Points on a hilly landscape, in no order, each with its height.
A ball rolls from a point to the lowest of its 2 nearest points, and stops where none of them is lower. Distance is the straight distance between rows; heights are no part of it.
K_77: [172 156 133 104 192 127 137 125 103 110 122 119 143 107 105 139 102 121
 148 125 131 145 173 132 108 117 117 131 109  78]  height 562
K_111: [131 103 118 168 109 118 161 127 154 126 154 165 108  72 143 129 109 171
 183 173 153  99  85 153 116 104 129 112  70  93]  height 643
K_298: [ 95 113 106 182 119 122 104 121 163 159 135 138 112 123 179 139 124 165
 132 140 157 117  64 126 150 175 135 130 136 131]  height 385
K_690: [153 152 134 106  95 108 153 108 119 115 147 144 114  85  91  99 131 130
 158 144 111  89 121 159 108  79 141 123  88  95]  height 691
K_11: [119 146 128 136 100 110 149 140 162 105 124  71 132 130  95  84 169 194
 128  96 105  75 103 184 137 102 138 153  89 167]  height 406
K_786: [129 128 105 141 224  91  79 134 118  95 122  92 127 123 104 195  88 115
 145  88 135 170 107 124 148 173  91 113 136 147]  height 801
K_437: [ 84 109 122 176 100 156 176 154 117 151 140 187 134 122 172 132 140 133
 158 170 187 113  85 111 136 128 123 120 131 128]  height 546
K_893: [104  81 123 154  99 122 153 155 121 138 165 155 112 108 158 145 161 103
 150 151 165 117  46 111 105 131 109 136 157 144]  height 583
K_758: [142 132 142  70 166 129  85 121 118 101  88  65 130 180 109 133 118  69
 119 103 111 146 156  94 147 119 116 129 157 141]  height 672
K_166: [128 150 127 146 111 125 132 157 146  95 129 137 160 127  64 109 152 175
  93  81 122 120 101 168 143 146 101 141 159 165]  height 399
K_79: [119 161 108 108 126 112  47 145 183 138  90 119 165 188  92  89 123 136
  98 111 151 128 136 123 206 183 103 133 164 168]  height 228
K_95: [143 143 118 156 138 141 166 158  61  90 150 140 188 145 112 177 181 122
 102  56 107 166 140 158  83 105  92 114 189 143]  height 671
K_62: [127 140 107 190 128 116 124 136 180 119 137 110 144  96  92 122 134 206
 134 112 144 117  70 179 152 164 131 148 100 147]  height 475
K_912: [122 122 119  87 156 111 119 141 137 118  97 102 108 149 121 126 101 144
 126 121 132 114 101 134 125 130 106 125 135 125]  height 622
K_901: [106 181  94 142 167 156 103 182  75  90 116 143 186 196 119 166 133 140
  79  94 143 187 175 143 153 183 128 113 186 151]  height 300
K_332: [108 132 155 105 101 176  92  90 126 169 112 158 140 182 165 132 123  71
  79 154 109 152 198  75 149 151 150 137 182 113]  height 669
K_488: [161 126 163  70 138 110  91 101 135 116 121 103  71 127 148 157  90  89
 143 146 103 155 166  98 119 116 115 146 106 112]  height 852
K_920: [156 148 119 107 117  87  98 157 139  99 151  91 135  89  32 115 141 128
 132  70  89 135 127 144 129 131  91 141 125 155]  height 727
K_617: [107 125  95 169 167 131 160 170  97  97 149 127 124  84 112 175 116 154
 149 105 129 132  80 142  94 109  82  82 131 121]  height 564
K_900: [117 120  93 183 111 131 170 133 118 110 184 140 123  43  80 147 148 157
 146 118  95 113 101 175  86  99 132 115  77  91]  height 322
K_801: [120 118 133 147 130 126 146 124 107 121 155 152 108 105 153 180 149 113
 135 140 142 151 112 111 113 126 107 133 170 113]  height 556
K_986: [140 133 101 179 117 104 129 152 149  93 143 102 149  69  49 135 134 177
 126  78  99 109  81 179 128 137 114 123  76 152]  height 405
K_293: [136 134 154 137  71 105 113 106 161 118 169 137 119  67  66  78 149 152
 121 114 105 118 103 161 133 143 163 162  97 149]  height 328
K_189: [101  89 116 122 193 153 105 133  90 139  76  97 113 178 170 189  72  90
 124 144 133 164 160  65 129 171 154  95 116  86]  height 856
K_3: [ 93 170 150 128  58 151 150  97 164 151 150 181 122 114 143  83 143 144
  97 153 123 116 160 139 173  98 155 151 141 120]  height 450
K_246: [179  89 168  85  89 109 132 102 134 124 158  94  83  81 112 123 132  76
 143 139  98 106 101 133  90 101 142 151 115 129]  height 353
K_525: [134  95 142 142 178 146 145 102 108 133 119 140 100 129 182 185 113  85
 165 168 150 181 130  82  96 142 140 128 102  98]  height 789
K_461: [133  81 141 136  53 101 153 121 148 179 161 149  91  72 172  76 136  93
 176 167 164  62  75 129 113 118 166 147  97 137]  height 463
K_371: [117 142  99 132 161  97  57 116 165 138  99 129 133 165 114 135 115 143
 132 109 132 148 112 104 178 194 109 126 127 167]  height 87
K_239: [130  81 151  88 111  99  86  91 163 177 113 137  72 146 193 110  70 113
 115 154 122 111 112  97 142 150 125 141 131 142]  height 675
K_363: [126 119 142 100  97 135 180 122 107 145 125 135 116 146 158  76 165 109
 154 182 145  80 120 127 106  56 175 126 107 101]  height 417
K_612: [150 163 110 125 178 144 173 131  73 108 141 138 180 124  89 135 135 139
 144  86 130 155 190 149 101  86 118  91 127  87]  height 600
K_41: [127 100 133 150  82 116 122 106 196 185 115 151 107 114 194  93  98 170
 131 140 160  83  82 138 147 166 142 141  95 148]  height 263
K_68: [142 100 110 156 133 106 138 142 117 103 173 101 151  65  46 154 160 133
 122  66  84 144  79 171  84 148 121 134 101 147]  height 337
K_630: [142 159 153 110 121 147 136 136 122 115 145 121 164 141 101 105 173 127
  89 106  99 116 150 149 116  87 116 152 181 140]  height 627
K_881: [111  79 116 125 162  91 122 130 137 128 118 115  83 137 164 154 102 114
 137 136 146 118  67 103 125 145 109 117 147 145]  height 563
K_787: [128 171 122 114 155 155  82 174  82 106 112 123 196 210  97 130 132  96
  65 108 130 193 221 115 161 162 118 128 188 154]  height 224
K_190: [115 145 132 180  54 146 162 131 171 101 176 140 147  68  70  88 155 175
 109 102 122 114  97 180 144 131 155 162  94 142]  height 234
K_502: [128 125 101 176 108 129 191 143 132 118 140 113 151  86 114 120 169 189
 164 118 132  76  82 183  97  79 131 117  75 109]  height 376
K_9: [148 102 181 108 132 179 144  91 121 139 101 118 107 149 163 170 107  31
 113 147 138 166 188  63 138 115 134 124 165 107]  height 737
K_710: [168  73 144  86 133 112 157 109 121 125 130 117  93  91 139 146 112  68
 177 151 146 111 105  99  92 102 104 121 128 115]  height 442
K_473: [113 134 120 143 146 145 144 153  79  88 144 129 110 115 146 214 113  97
 129 100 133 178 140 100 115 133  95 106 170 122]  height 581
K_426: [119 178 116 141 113 154 147 176 139  80 106 135 197 176  87 111 149 193
  86  88 130 137 146 173 161 130 103 127 159 168]  height 483
K_458: [110 124 138 125  91 135 171 143 115 137 150 132 112 124 134  99 178 129
 125 151 124  87  98 131  98  73 140 134 143 129]  height 497
K_483: [130 117 102 164 150 114 109 125 144 132 127 123 137 106 127 149 141 163
 117 102 138 129  74 143 135 179 118 136 152 140]  height 458
K_472: [150 153 132 120 115 115 103  85 154 138 122 147 106 113 123  96 114 144
 159 138 122 128 133 118 136 143 157 133  66 112]  height 743
K_54: [127 151 157 112 146 171 133 127 106 135 103 142 191 193 106  76 173 138
  91 139 114 141 200 125 129  94 173 128 163 130]  height 243
K_931: [111 126 100 150 234 133  89 142  91  96  91  81 129 159 146 189  83  97
 130 106 145 168 144  85 138 171 116  95 135 118]  height 829
K_460: [115 181  77 181 144 133 132 180  77  89 150 132 200 128  85 167 161 168
 103  48 106 158 146 180 110 124  71 111 155 150]  height 626
K_907: [124 134 139 108  78 126 145  92 155 168 155 176  98 103 164  85 119 112
 132 190 127  97 148 120 144  79 152 147 126 100]  height 532
K_121: [ 97 162 108 138 107 170 162 150 131 117 102 139 166 173 136 111 150 196
  95 116 144 113 140 153 145 119 137 122 155 139]  height 553
K_199: [156 151 134 112 132 128 148 143 110 103 152 104 164 108  43 104 176 136
 110  88  80 136 148 169 102  94 101 141 121 135]  height 680
K_586: [145  55 148 116 118  99 142 136 137 151 146 138  79 110 193 159  98  85
 173 166 157 131  95  99 107 127  98 124 127 145]  height 500
K_173: [149 107 137 102 144 138 169 110  93 130 122 145 117 115 137 142  97  84
 171 166 156 134 156  94 115  77 130  95 124  81]  height 494
K_672: [144 174 137  83 116 130  70 118 160 152  97 133 123 145 123  77 113 144
 129 143 111 121 178 106 164 133 149 141  75 125]  height 799
K_923: [153 109 165  78 166 156 112  89 115 142  78  83 132 183 137 125 117  45
 108 152 129 130 155  86 135 125 139 133 163 126]  height 709
K_971: [132  79 163 107 136 150 132  89 128 161 111 136  84 160 202 166 101  52
 145 174 139 162 159  63 114 145 137 124 118 117]  height 760
K_231: [130 130 146 108  72 114 106 101 192 175  95 119  96 122 150  47  94 145
 122 150 133  73  97 151 159 132 146 153 112 154]  height 61
K_873: [ 98 106 126 113 130 179 138 127 104 174 107 152 138 180 186 143 109  85
  97 169 145 141 165  80 129 146 149 123 170 106]  height 640
K_742: [148 148 163 106 116 125  92 107 132 128 132 108 129 115 111 116 164  94
 122 124  98 114 150 111 127 112 138 151 160 116]  height 676
K_830: [116 144 116 151 137 147 139 106 154 142 129 173 105 115 157 114 109 178
 161 163 142 134 114 128 136 138 149 128  76 103]  height 692
K_562: [142 143 126 119 202 149 170 136  76  99 120 133 125 115 143 163  86 115
 171 140 150 153 157 111 100 108 131  87  97  82]  height 529
K_678: [125 137 138 112 109 106 123 118 182 132 112  98 119 136 119  65 137 160
 115 114 127  84  79 170 157 136 144 159 120 170]  height 268
K_656: [125 153 143 117 148 182 114 137  79 120 103 149 194 198 104 136 139  87
  75 118 118 158 228 109 137 124 148 113 189 116]  height 160
K_814: [102 135 114 149  83 144 187 141 144 125 113 110 137 132 149  85 159 186
 149 142 166  66 101 158 137  90 159 125  90 125]  height 451
K_767: [119 149  77 171 164 137 158 172  96  92 143 117 156  83  82 153 135 160
 131  65  95 141 127 181  88 109  79 106 118 130]  height 591
K_829: [ 94 174  78 190 179 160 117 179  95  88 113 155 182 179 143 175 142 189
  92 106 149 163 111 162 149 173 119 108 173 146]  height 390
K_113: [128 125 126  99 164 118  80 128 133 151 112 115  88 151 173 161  76 144
 125 152 114 147 161  88 139 154 126 131 100  98]  height 815
K_88: [ 87 104 106 119 162 122  49 122 146 161  83 124 103 189 158 166  72 117
  94 135 111 165 159  90 161 207 125 129 119 135]  height 776
K_882: [ 94 134  96 132 167 109  78 116 119 108  97 110 139 177 125 161 142 117
 103  91 128 163 111 109 150 178 121 121 167 157]  height 206
K_305: [164  87 172 107  66  82  99  98 164 140 169 131  73  65 134  84  99 105
 122 141  99  98  96 151 118 134 165 155  92 148]  height 217
K_159: [151 145  93 127 166  63  78 156 146 104 136  80 130  98  58 154 106 130
 141  88 120 146 105 130 137 164  79 117 101 146]  height 766
K_384: [149  65 141 120  93  72 136 115 152 159 159 113  83  79 157 100 112 113
 157 165 136  80  58 154 100 137 156 148  74 155]  height 362
K_259: [ 84 130  97 163 120 156 205 168 110 127 144 147 133 129 151 131 159 169
 154 165 160 101 108 136 128  79 124 105 101 104]  height 511
K_405: [170 113 146 128 145 103 108  89 138 124 145 134  72  75 139 171 113 113
 158 154 105 172 148 102 104 135 122 140  89 108]  height 881
K_365: [ 83 135 112 127 160 168 148 157 105 142  93 130 148 172 148 135 132 155
 101 140 144 144 157 111 126 149 147 112 149 111]  height 604
K_153: [146 101 111 129 154 114 172 145 113 117 135 131 111  94 124 148 108 151
 169 144 151 111  83 146  97 115 108 107  93 102]  height 601
K_499: [128 136 157  97 139 166 168 120  97 148 107 137 148 173 134  83 160 121
 122 172 127 125 159 117 111  67 165 127 143 111]  height 323
K_834: [133 181 115 104 112 138 113 131 170 135  86 100 156 166 112  73 127 192
 125 129 133 104 170 145 183 127 161 145  78 133]  height 855
K_558: [146 143 140 112 131 138 166  92  97 109 148 162 152 107  86 110 160 119
 149 124 114 128 164 123 109  68 125 115 133  92]  height 639
K_445: [174 121 153 110 107  74  82  95 165 131 154  96 107  81  79  79 122 118
 128 111  95 119  92 151 123 163 168 163  92 149]  height 354
K_987: [121 116 143 109  84 120 156 147 109 119 154 104 136 130 100 109 189 113
 103 101  92 109 102 154  85  76 134 141 174 152]  height 565
K_311: [131 109 135 104 155 133 133 131  87 109 107  82 138 155 129 168 139  80
 104  94 138 129 140  93 110 114  97 110 200 139]  height 631
K_870: [112  61 154 143  58  96 125 106 152 202 167 175  75 100 222  98 115  87
 188 197 155 105 112 111 132 113 155 144  78 141]  height 547
K_133: [145 198 120  96 130 140 114 159 136 118 110  96 180 157  73  64 141 169
 125 122 111  92 189 157 152  86 128 110 104 125]  height 908
K_294: [121  88 137 147  99 110 110  98 150 189 142 171  65 117 235 130 105 130
 166 201 129 135 111 109 119 135 144 143  55 121]  height 624
K_114: [127 133 112 187 117 114 130 136 107  99 159 149 133  99 116 174 167 138
 124  96 127 141  91 142 116 163 115 115 172 127]  height 515
K_847: [153  92 160  92 106 124 113  96 145 165 123 154  91 121 188 115  80  98
 137 188 135  97 161 100 122 107 120 126 120  94]  height 603
K_328: [113 132 133 125 159 166 142 156  55  87 119 124 148 161 136 193 104  77
  99  93 145 167 183 104 121 132 106  94 208 126]  height 602
K_800: [139 139 140 117 108 132  89  92 142 161 131 145 130 136 147 138 131  94
 119 134 124 141 170  94 148 157 133 139 177 116]  height 702
K_391: [104  85 132  91 147 126  77  97 155 195  84 125 103 195 189 127  61  96
  85 142 114 132 146  77 140 173 126 125 130 139]  height 735
K_211: [107 179 147 159  56 148 161 114 170 114 154 164 143 105  95  63 167 181
 112 129 114 108 148 169 173 102 149 157 124 131]  height 349
K_110: [135 162 117 120 147 104  96 144 111 109 117 121 159 151  84 127 156 131
 114  74 125 153 130 124 134 157 103 125 169 154]  height 303

Where does a ball stop that starts at each point below?
K_332 => K_371
K_488 => K_190
K_189 => K_190
K_630 => K_656
K_834 => K_617
K_9 => K_231
